The views of a scene show one set of named points, each view turned or mirrored, shifted and resized as a whole, with a little noise and some points left out.
(in the rows, 128 means zero)

Scene 1
View 1
K_689: [134 167 165 126  82 154  98 119  89 191 116 194 130  70  74 100 101 133
 111 105 157 167  89 166 126 163 153 185 133 131 136 113 143]
K_115: [148 132 138  39  58 141 133 195  76 198 146 142 139 120  76 109 140 166
 111 112  91 155 153 118  60 101 159 160 133  51  77  67  84]
K_429: [150 165 172 102  64 174 112 131  80 196 106 186 137  77  69 100 113 139
  92 119 146 147 106 177 106 148 167 182 140 106 125  94 109]
K_808: [129 142 146  92  51  98 126 158  92 207 149 139 149 115  87 127 124 155
 119  98 103 207 119  79  68 129 150 188 147 109 114  91 125]
K_517: [154 150 136  84  96 164 109 165  99 183 139 177 120  93  88  98 111 151
 109 112 131 140 108 168 111 144 145 145 100  89 102  98 115]
K_566: [156 138 154  47  35 138 144 186  79 207 138 131 149 124  80 120 140 163
  91 124  91 166 146 111  44 107 168 174 148  65  93  60  73]
K_652: [117 152 127 143 111 107  90 132 115 185 153 182 126  81  98 108  91 138
 141  84 145 197  77 119 134 170 125 170 106 149 129 133 179]
K_422: [146 134 125  96  61  94 135 175 120 206 167 123 137 131 118 135 119 159
 108 107  95 206 105  73  61 145 140 165 117 118 112  91 120]
K_713: [127 161 138 152 104 119  93 121 119 187 143 184 124  78 102 108  88 133
 126  92 154 192  66 129 134 180 131 174 109 160 144 134 173]
K_168: [161 153 133  90 106 181 106 162 107 181 136 186 110  88  94  91 105 147
  99 119 142 128 100 188 124 153 142 136  88  93 106  99 116]
K_80: [137 150 132 100 108 150  98 154  98 182 142 186 118  84  84  95 107 146
 128  99 138 151 102 156 126 149 138 151 103  99 105 110 139]
K_434: [160 157 142 101  91 171 110 152 107 187 131 182 117  89  95  98 105 143
  96 121 142 141  92 180 117 159 147 150  98 107 116 101 117]
View 2
K_434: [108 123 113 125 124 131 129 124 126 120 118 126 129 136 118 126 133 131
 143 115 120 132 132 142 142 139 139 123 137 122 131 110 127]
K_168: [108 128 118 129 128 132 123 123 128 119 116 129 124 140 118 131 133 131
 143 127 125 122 132 145 146 138 139 123 144 123 128 109 127]
K_713: [ 91  93 110 114 105 151 126 125 132 131 117 132 148 135 133 121 145 135
 122  86  98 141 109 139 138 133 132 114 109 142 131 123 123]
K_808: [111 123 115 122 116 141 128 122 108 166 151 117 143 139 112 119 145 121
 135  79  92 152 122 110 145 145 115 137 131  98 120 126 161]
K_422: [112 132 117 127 127 152 130 129 104 163 146 122 135 142 100 124 143 129
 128  72  86 143 129 128 156 152 116 138 121 108 115 123 163]
K_517: [110 130 119 130 126 131 122 122 125 126 122 128 125 141 118 129 134 127
 144 124 123 124 130 139 145 138 136 125 146 117 126 111 133]
K_652: [ 89  94 115 116 104 157 118 123 132 140 119 137 150 142 136 125 149 133
 117  88  97 135 104 137 144 131 128 115 109 144 124 126 127]
K_429: [111 116 109 116 114 115 136 121 123 123 129 114 136 126 126 119 133 121
 154 114 121 153 132 118 127 136 138 124 149 103 140 113 132]
K_566: [127 148 119 131 133 123 133 122  99 158 154 110 125 137  98 122 134 116
 154 101 108 147 141 109 146 153 120 145 157  78 121 115 168]
K_689: [100 101 108 113 107 129 131 121 131 122 121 122 143 129 134 119 139 127
 142 105 115 149 119 126 128 132 136 117 133 122 139 117 124]
K_80: [103 118 119 126 117 138 115 120 129 134 122 133 134 143 127 129 141 127
 136 117 118 127 118 133 144 135 133 123 139 124 124 118 132]
View 3
K_422: [121 138 148  64 116 133 101 136 126 160 146 146 156 169 164 115 116 180
 162 110 106  82 163 156 105 172 110 140 158 134 144  64 156]
K_689: [162  74 137 118 141 159 103 136 160 137 150 139 113 116 157 118 100 156
 141 148  79 165 155 122 139 144 142 149 121 173 138 113 165]
K_652: [145 105 171  88 126 118 111 118 140 146 141 126 128 112 136 105 118 157
 148 121 102 164 141 141 150 135 148 147 119 134 126 115 127]
K_434: [171 106 126 143 136 169 105 140 139 127 147 147 104 144 146 119  91 165
 130 134  74 127 174 121 123 165 144 126 130 158 141 116 151]
K_429: [161  76 115 129 141 179  88 156 156 128 150 148 114 133 173 132  91 165
 137 161  73 141 171 112 119 157 120 147 133 188 147  95 185]
K_168: [183 123 124 162 136 168 105 143 126 117 144 148  96 149 132 117  85 168
 122 128  70 120 182 116 119 170 148 116 129 149 141 126 139]
K_713: [151  91 166  91 132 130 121 115 154 153 150 130 123 114 139 105 113 152
 151 119  92 166 140 143 155 140 160 146 119 141 128 124 135]
K_566: [132 131 109 101 122 172  68 172 119 132 138 157 143 178 186 138  99 189
 147 148  90  72 187 124  77 181  74 141 164 169 154  47 192]
K_808: [119 118 143  64 119 137  84 148 132 151 139 142 154 150 174 125 117 178
 160 135 106 108 160 140 106 157  91 155 152 154 141  56 173]
K_115: [141 147 113 114 118 165  60 176  99 117 128 150 137 170 169 136  98 191
 138 148  95  77 191 115  79 177  72 135 158 157 149  54 174]
K_517: [168 124 126 143 132 162  92 151 120 120 139 144 109 144 144 122  94 171
 129 138  81 122 178 115 114 165 126 126 133 153 141 106 150]
View 4
K_168: [111 124 141 146 167 138 159 105 146 119 110 130 144 135 151 125  95 132
 133 148 139 121 144 109 113 112 133 137 173 143 119 125 138]
K_652: [128 112 147 152 131 113 127  91 110 118 147 108 126 128 135  81 148 142
 133 131 139  88 134 133 125 132 140 162 119 133  77 103 134]
K_517: [114 118 136 143 166 141 142 102 150 114 107 127 138 134 138 131  99 119
 140 138 136 115 142 110 117 115 129 141 172 147 106 122 135]
K_429: [130 102 151 143 165 128 135  91 164  97 100  97 144 146 137 122  92 117
 130 149 123 118 151 125 116 110 121 184 192 134  77 150 131]
K_566: [146  95 127 134 170 168 103  77 180  87  81 122 119 134 108 178  88  57
 172 134 111 117 142 110 103 114 109 148 181 159  67 123 116]
K_808: [152  92 134 140 145 145  93  73 149  92 110 109 110 128 106 137 126  79
 165 127 116  97 136 125 112 128 118 162 142 151  49 108 117]
K_80: [111 120 138 143 157 130 137 101 140 119 117 119 137 135 134 118 116 134
 135 131 144 105 139 115 125 120 135 148 159 143  99 115 137]
K_689: [127 106 158 149 151 114 139  94 140 105 121  96 142 141 143  96 116 139
 121 149 129 107 147 130 120 118 129 183 168 130  76 139 134]
K_422: [160  95 133 149 140 155 106  73 135  98 123 130 104 117 116 141 126  70
 175 136 112 102 134 121  97 127 124 135 124 154  63  96 117]
K_434: [123 116 148 154 161 133 160 100 139 113 117 123 144 135 155 116  98 128
 132 159 129 122 148 117 106 111 132 147 168 138 107 131 136]
K_115: [127 106 119 127 174 167 103  85 178  97  80 127 121 133 104 177  94  69
 170 119 125 113 137 103 115 115 114 138 181 164  82 113 121]
View 5
K_168: [134 121 103 128 113 127 139  87 149 115  59 125 143  95 128 137 114 167
 149 143 110  92 129 146 114 131 127 136 146 108  97 129 153]
K_429: [113 133 122 147  95 131 145  73 111 110  40 157 112 105 139 154 115 183
 126 148 141 108 145 147  90 140 140  98 102 109  99  84 123]
K_808: [117 135 149 138  93 138 130 121 126 129  92 170 137 128 143 124 122 137
 104 179 151  81 188 120  65  96 147  97  55 131 172 109 130]
K_434: [125 132 111 133 105 138 141  87 142 112  51 135 133  96 132 141 110 165
 141 142 121  93 130 144 115 124 128 134 132 108 107 117 146]
K_115: [140  96 143 123 115  80 118 103 120 149  94 120 146 122 135 126 115 174
 144 195 135  85 186 146  44 117 155 101  81 112 126 125 133]
K_713: [107 169 104 149  90 198 157 102 162  89  64 192 143 102 135 137 128 122
  98 115 128  86 129 110 140 114 116 132 118 138 152 112 151]
K_422: [118 131 158 126  94 143 121 134 143 134  94 146 141 124 137 113 110 120
 120 183 142  70 176 124  78  72 140 128  64 128 191 128 141]
K_566: [131 101 161 125 102  86 114 107 103 148  82 123 126 126 139 128 104 173
 140 206 149  88 191 151  38 105 159  97  58 108 141 110 122]
K_652: [111 164 101 148  97 188 157 109 168  96  83 195 157 107 137 129 138 118
  93 118 127  81 143 102 130 117 116 124 117 145 154 121 155]
K_80: [130 132 101 137 112 137 145  94 151 112  77 155 157 101 132 134 131 153
 123 137 118  89 143 127 107 134 127 121 132 123 112 127 151]
K_689: [108 152 107 153  93 165 155  79 133  96  45 181 126  99 139 153 125 163
 111 124 135 103 134 129 117 138 128 108 116 121 111  91 135]
K_517: [132 119 111 129 111 121 137  92 142 120  68 134 146 102 130 133 119 167
 140 152 118  91 146 142  97 130 133 124 128 114 106 127 147]
View 6
K_517: [156 125 141 153 129 135 120 113 141 127 146 107 126 132 112 101 138 165
 124  94 134 145 130  99 104 111 137 115 121 114 148 112 135]
K_429: [156 106 120 158 159 136 110 131 143 118 182 100 133 121  90  76 150 165
 131  84 123 136 119 116 111 119 134 118 142 102 162 102 141]
K_434: [166 116 137 150 133 141 114 115 127 134 151 105 126 126 106  89 131 163
 125  86 123 147 116 107 107 112 137 117 113 110 149 112 128]
K_115: [125 143 152 184 134 123 139 103 159  91 175 125 125 148 131  95 159 156
 111 113 175 125 155  95 100 122 140 128 148 108 150 100 162]
K_80: [152 119 136 140 126 134 116 114 144 133 146  99 132 128 105 111 125 149
 135 101 129 148 116  98 101 101 132 107 126 122 141 113 136]
K_689: [160 100 117 135 147 139 103 131 137 133 174  89 139 116  81  89 125 144
 140  91 111 145  97 118 106 104 127 109 139 113 151 106 133]
K_652: [152 113 129 116 116 141 113 112 131 139 163  87 145 121  90 112  90 105
 141 121 123 150  78 112  95  92 121 103 136 125 126 108 133]
K_713: [160 106 125 116 121 146 108 115 122 142 169  86 145 118  84 101  89 109
 138 111 114 151  73 116  99  96 121 106 131 118 132 108 127]
K_566: [128 142 150 190 143 127 137 105 148  85 196 129 126 146 126  76 159 150
 102 110 176 121 147 107 106 132 138 136 152  96 154  92 163]
K_168: [168 120 143 149 128 139 116 113 132 135 136 106 123 130 112  99 136 174
 125  84 124 152 125  99 107 110 139 115 107 115 148 117 126]

In a view up to two points have been moved. Name them for each view, in the order of its rows, or write none.
view 1 -> K_429
view 2 -> K_517, K_652
view 3 -> K_168
view 4 -> K_434
view 5 -> K_115
view 6 -> none
